Points on a hilly landscape, in no order, each with its height.
From any point a ball takes the steepest step (drop divided by distance) to one of its 4 nearest points. It stops when none of these is lower. Distance is the straight distance between rows; heights are no part of it.
<55>: [-71,6,-20,-44,-33,13,33,-31,-15,-8,-20,14,2,34]  height 548
<123>: [-45,-6,-17,31,31,-11,34,28,16,2,48,16,-9,-11]  height 578
<543>: [-16,1,-11,7,12,-4,31,13,2,10,32,21,11,-2]  height 625
<387>: [75,-2,20,-4,9,-5,-19,4,0,-25,-33,-26,-6,-39]  height 674
<136>: [-5,49,3,-26,-54,7,24,-9,-25,11,0,47,63,21]  height 116
<12>: [59,4,13,-16,-6,-4,-2,-12,-11,-13,-18,1,33,-21]  height 513
<103>: [52,-19,-1,8,32,-15,-2,1,-5,-14,-50,-38,-51,-2]  height 501
<372>: [-13,-18,12,32,13,1,-61,28,35,33,56,-17,-16,-1]  height 448
<13>: [73,19,25,-9,-18,12,-18,-2,-8,-48,-6,-18,39,-42]  height 562
<158>: [-59,0,-19,19,20,-6,53,15,12,-13,36,28,2,-9]  height 607
<374>: [-19,3,6,26,23,-4,-7,24,22,44,59,19,3,9]  height 424
<456>: [21,-33,23,33,9,15,-85,17,33,17,13,-30,-45,-5]  height 446
<288>: [63,4,-7,-29,-13,-15,0,-30,-30,-45,-72,-34,-17,-24]  height 713
<493>: [-92,-10,-5,-34,-50,44,18,-29,-44,12,-45,-12,-8,33]  height 395
<14>: [-21,-21,-26,23,47,-23,21,7,7,-10,7,-8,-48,-8]  height 559
<61>: [-17,-12,-26,5,31,-21,36,-16,-4,-16,-16,-7,-35,0]  height 606
<402>: [53,-29,29,12,16,7,-49,19,6,20,-9,-20,-4,-25]  height 222
<410>: [45,7,32,3,2,1,-24,26,12,33,22,-1,42,-5]  height 409
<572>: [-97,-2,-20,-31,-30,19,32,-35,-8,-17,-30,2,-35,23]  height 458
<416>: [20,19,25,17,4,7,-29,37,17,49,60,15,32,15]  height 376
<235>: [-26,8,11,38,9,4,-39,40,27,42,82,12,3,11]  height 405
<547>: [78,16,65,9,-30,11,-44,29,12,-20,26,-26,54,-47]  height 638
<51>: [-29,-18,-32,27,55,-39,35,11,11,-13,-6,-24,-53,-18]  height 584
<339>: [-89,4,-27,6,9,-6,53,-2,13,-45,-14,15,-36,1]  height 534
<299>: [-57,-22,-32,24,31,-25,47,8,16,-33,-6,-2,-43,-15]  height 586
<94>: [-64,-13,-16,-35,-36,25,6,-42,-38,1,-62,-27,-12,32]  height 389
<348>: [-3,37,-6,-35,-48,16,13,-23,-13,7,-10,37,40,25]  height 193
<176>: [-46,12,-1,34,22,-7,25,33,26,11,65,28,13,-9]  height 496
<231>: [-34,20,-9,-36,-42,18,24,-26,-6,1,-14,21,20,42]  height 381
<221>: [17,-18,-16,18,57,-36,7,-3,-3,-10,-26,-30,-63,8]  height 533
<398>: [37,0,-4,-12,14,-12,8,-16,-4,8,-3,13,9,-1]  height 545
<246>: [39,-12,-5,-7,22,-14,0,-11,-15,-9,-31,-10,-9,-6]  height 595
<475>: [-13,-26,-3,29,43,-2,-27,25,9,24,37,0,-22,-9]  height 547
<19>: [-32,2,-26,-3,22,-2,40,-8,5,-5,18,23,-13,11]  height 520
<434>: [42,-3,15,-3,10,-6,-8,2,-5,13,-3,7,18,-7]  height 488
<254>: [33,-15,36,24,-18,18,-83,26,31,34,34,-10,2,2]  height 498
<116>: [65,0,13,-24,-21,-3,-5,-18,-14,-52,-41,-22,20,-39]  height 651
<522>: [-10,35,9,6,2,-4,25,26,4,34,43,44,38,25]  height 340
<180>: [-5,-30,-8,25,52,-21,-11,12,13,-1,1,-31,-62,-11]  height 511
<415>: [-36,-17,-13,37,46,-8,10,18,10,-6,17,-9,-29,-8]  height 623
<458>: [44,17,-9,-31,-45,7,4,-33,-28,-21,-34,8,43,-2]  height 254
<309>: [51,60,18,-12,-45,11,-2,8,-13,-1,19,28,86,-6]  height 173
<389>: [-2,29,1,-20,-17,3,36,-8,-8,14,12,40,25,28]  height 238
<124>: [-9,21,-8,-41,-64,13,7,-32,-27,-1,-34,15,48,9]  height 314
<270>: [16,-6,23,29,-23,34,-115,18,61,11,32,-6,-43,11]  height 521
<494>: [-56,-7,-1,-35,-62,34,3,-30,-38,14,-52,-12,25,18]  height 253
<427>: [-6,-1,-22,-21,-9,-12,31,-33,-12,-3,-14,16,-1,21]  height 118
<15>: [-20,-3,-20,-25,-19,-8,19,-45,-28,-16,-42,-7,-16,18]  height 364
<349>: [34,-40,13,21,48,-19,-36,10,11,5,-25,-40,-46,-1]  height 433
<290>: [77,11,19,-10,-10,12,-14,9,-9,-6,-4,-3,50,-26]  height 486

For each start below, name the point where the ball stops.
<299> -> <494>
<221> -> <402>
<180> -> <402>
<235> -> <136>
<231> -> <136>
<288> -> <402>
<458> -> <136>
<123> -> <136>

Two balls start at each pair of points below. Name the first point that both come to, or write -.
<55>, <158> -> <136>
<51>, <387> -> <402>
<246>, <116> -> <410>
